A landscape with many valleys, sampled at points; each row gives a point and its height.
A ball rolls from a point to whichever of its 6 nearest points has the largest drop for the distance, and stops where none of them is lower. Distance is the straight distance between rows; heights are no part of it.
k51 (h 4.63): [158 130 213 149 144 128 119 140 105 169 106 102 120 139 172 150  97]
k99 (h 6.53): [ 90 153 106 119 140 139 107 113 126  96 163 186 145 146 151 156 125]
k604 (h 4.75): [125 146 163 142 142 147 109  98  87 125 155 128 153 120 147 160  93]
k991 (h 1.05): [128 117  69  91  99 109 134 135 159 103 130 148 128 127  91 115 150]
k706 (h 2.99): [113 107  32 141 143 124 144 112 160 103  98 138  75 175 118  90 155]
k365 (h 2.42): [134 134 128 106 136 153  79 149 165 162  93 153 145 154 151  98 117]
k259 (h 3.50): [ 92 125  51 113 126  97 152 122 165  87 134 166 103 164 125 108 149]
k798 (h 4.02): [ 94 186 118 128  93 153  96 123  68 111 150 119 154  98 147 126  67]
k518 (h 6.43): [ 60 157 111 147 132 152  83 114  84  87 189 172 148 123 149 131  99]
k66 (h 3.63): [116 131  97 127 151 151  97 133 161 157  80 156 132 190 157  78 115]
k180 (h 3.52): [104 181 127  99 102 148  91 144 118 152 109 130 159 148 155 108  76]
k228 (h 5.39): [108 143 122 146 130 140 122  94 102  99 178 160 153 116 144 179 126]
k790 (h 5.46): [ 87 138 140 175 139 148 103  88  63  86 192 158 144  89 154 128  99]
k776 (h 3.84): [126  69 147 120 102 100 107 136 107 100 170 145 138 152  50  88 153]
k647 (h 3.74): [124 114 142 125 108  71 201 105  90 115 161 109 122 119  92 137 132]
k817 (h 3.73): [126 202 150 123  68 159 131 151 106 149 115  91 140  85 157 134  70]
k602 (h 4.50): [165 115 107 104 115 128 114 143 173 125  97 123 129 108  99 134 159]
k904 (h 4.09): [133 127 151 142 160 103 179  83 103 125 154 117 132 107 143 180 125]
k135 (h 4.71): [143 137 204 146 159 127 126 123  82 163 121  99 131 132 170 157  88]
k820 (h 2.03): [137 145 167 123 126 154  97 123 120 144 125 140 155 138 149 154 100]
k289 (h 2.29): [117 106  40 104 132 120 139 137 173 115 104 128 105 146  97  75 160]
k933 (h 6.16): [166 126 143 128 127 111 143 107 130 120 122 126 126 115 119 177 137]
k870 (h 3.40): [114 174 138 108  94 155 107 173 160 171  86 125 136 151 161  64  88]
k636 (h 3.21): [140 118  87 147 177 177 106 134 179 165  73 135 109 169 142  69 147]
k206 (h 3.04): [ 93 102  36 126 127  97 159 117 155  89 113 148  71 183 110  85 156]
k312 (h 5.68): [136 135 142 133 131 127 133  93 119 122 149 149 152 123 128 183 126]
k740 (h 1.16): [160 130 190 132 117 158  90 154 135 171  98 129 141 129 143 141 116]
k587 (h 3.78): [109 122 133 161 143 104 206  83  90 104 186 122 126  91 124 158 134]
k476 (h 3.62): [123 126 126 127  90  91 182 106 102  96 177 134 123 124  87 154 140]
k567 (h 4.20): [143 165 199 129  86 146 103 159 111 170 104  97 142 126 153 129  81]
k960 (h 4.78): [153 124 181 145 173 112 150 107 105 150 118 104 121 127 168 172 117]
k535 (h 2.97): [ 87  90  49 106 112  97 135 138 150  90 133 138  96 174  79  49 153]
k408 (h 3.83): [ 83 110 143 160 191  96 193  87  87 121 184 123 133  63 163 139 128]
k487 (h 3.45): [135  93 101  88  98 109 106 148 132 108 131 115 134 132  60  92 153]
k129 (h 3.32): [133 112 112 109  79  88 148 128 120  92 159 140 132 131  74 127 141]
k404 (h 3.90): [ 89 148  92 127 114 122 148 114 134  83 178 182 129 130 120 165 143]
k603 (h 3.34): [108 135  98 112  84  97 154 124 138  80 171 164 125 134  99 141 140]
k766 (h 2.89): [143 120 110 115 142 175 113 188 194 165  88  79 110  91  99 117 190]
k962 (h 3.22): [127 122 117 146 165 189 101 162 183 189  76 124 124 152 146  59 147]
k698 (h 3.18): [179 102 125 114 114 131 121 165 156 135  99  80 114  91  85 130 164]
k509 (h 5.67): [173 117 163 139 146 108 153 120 127 138 106 106 118 117 142 177 135]
k16 (h 3.99): [148  78 142 110  91  93 117 130 103 108 141 106 124 128  56 105 147]
k162 (h 6.89): [149 126 116 103 127 130 120 123 165 121 111 154 145 129 121 156 142]
k412 (h 4.99): [184 118 221 158 150 128 120 160 124 173  91  99  99 132 181 141 132]
k360 (h 4.28): [101 126 153 169 165 134 134  77  66 121 179 125 151  95 161 144  97]
k270 (h 4.98): [122 143 204 138 180 108 145 150  81 171 115  81 125 126 204 135  87]
k612 (h 4.10): [171 114 162 132 133 166  87 164 179 162  84 119 124 105 125 141 165]
k72 (h 2.79): [132 119  56 106 153 154 132 159 184 146  84  97 121 127  94  81 165]
k419 (h 5.00): [192 114 151 131 119 116 137 135 145 139  94 102 113 104 111 158 150]

Where does a ball stop that starts at each point below?
k408: k991
k419: k991
k518: k740
k817: k740
k962: k740
k66: k740
k404: k991
k587: k991
